Points, in no order, along strands that fork and pass close to each other.
Two points are linked if the straight distance between their rows is under 42.9. Some points are linked to none.
sov: [ -6  -1  39   0 -22  54  -2  54 -42]
Sis: [ 52 -15 -66   6  20 -59  14  35  26]
vin: [ 20 -11 -50   9  31 -34   7 -22  25]
fut: [ 29   7  22  -3   3 -11  -8   7  51]
luvi: [ -5  -6  44 -37 -38  52   5 -24  34]
sira: [-19   2   2  -7   1  26   2 -48   2]
fuzev: [-15 -13  21 -27 -28  83   6 -10 -17]
gamiz: [  0  -5  43 -19 -35  61  -1  19  -3]
mumem: [ -1   6 -10  14  15  -7  -4 -15  11]
Zilo: [ -3  -2  -7 -18  16 -24   7 -48  16]
Mefe: [ -6  -4  28   1 -23  71  -1  43 -34]
Rulog: [ 38 -14 -61  23  17 -61   3  41  18]
pago: [-10  10 -12  23  11  22  -5 -19   8]
Gep: [ 16   8  24  -2   4 -11  -5   2  29]
Darid: [ -1  -7  33  -8 -30  80   0  29 -10]
fezuv: [ 10   5 -27  53  15  -7 -11  26  20]
supar: [-10 -26  33 -45 -47  85   8 -10   0]
fuzer: [  2   7  36 -13 -10   8  -6  -9  17]
Gipu: [-10 -16  41 -44 -47  71   7 -14  16]
Ged: [ 18 -13 -66   7  28 -67   6   4   1]
varaf: [-26   0  24 -27 -14  14   6 -31 -31]
kol: [-35   9  15   2  -8   5   1   6 -54]
nefad: [-32   9  -7   9  12   2   1 -32 -29]
Pib: [-12  15  11  30  -1  19  -9  24 -10]
Bevo: [ 27 -10 -59  45  16 -50  -6  45  19]
zuv: [-29  -2   9  -5  -8  50   2 -10 -37]
Zor: [-38  14   8  14  -2 -11  -5  13 -60]
nokuv: [ 47  -3 -32   8  20 -39   2  20  43]
delo: [ -9  10  17 -16   8 -35   2 -23 -13]
loto: [ 29 -14 -66   3  27 -54  13  -6  17]
Buvab: [  0 -10 -55  23  21 -69  -2   6 -15]
gitub: [ -5   1 -29  17  16 -71  -9  16 -20]
Vikal: [  1  15  -2  40   9   2 -12  24   8]
gegud: [-14   6  40   4 -24  24  -4  55 -50]
nido: [-30   2  16  -8 -12  36   4   1 -51]
bara: [ -1   3  10 -16  -5  13   1 -47  27]
Meku: [  6  -1   0 -16  11  -6   3 -44  34]
Vebi: [  2   0 -36  15  27 -12   3 -32  23]
Dined: [-31  14   3  21   1 -35  -9  17 -49]
kab: [-22  -7  16 -16 -21  66   6 -22 -21]
Kove: [ 24  -1 -48  47  20 -28 -10  34  25]
vobu: [ 56 -12 -49  -4  26 -49  13  21  43]
vaf: [ -4   3  -1 -17  16 -43   6 -37  -3]
rotof: [-11  14  26   9 -13  30  -4  22 -19]
sek: [-10  12  17  -5   6 -44  -5   2 -19]
Fipaz: [ 24   3   3   2  14 -48  -7  18  24]
Kag: [ -5   5  45 -15 -22  33   0  14 -11]
Mig: [ 31  -5 -15  -7  19 -27   4 -20  51]
tapo: [-23   6  -1  -5  10   6   3 -44 -10]
vav: [ -3   0  27 -20 -20  41  -1 -35  34]
tureg: [ -5   7  -1   3  13 -63  -6  11 -18]
sazo: [ -3   6  46 -26 -21  14  -1  -8   1]

Follow the links from the first point to the second, and from the first to the third. Name the last point that the two ways share.
Darid; Vikal; fuzer: Kag
tapo; vaf; supar: bara
Zilo; supar; nefad: bara

Name the points in between on the shortest way along the links from the first point to the second, in order.
fezuv; gamiz: Vikal > Pib > rotof > Kag
fut; rotof: Gep > fuzer > sazo > Kag
delo; Meku: vaf > Zilo
vin; sek: loto > Ged > Buvab > gitub > tureg
Sis; rotof: Rulog > Bevo > Kove > fezuv > Vikal > Pib
Meku; Gipu: bara > vav > luvi
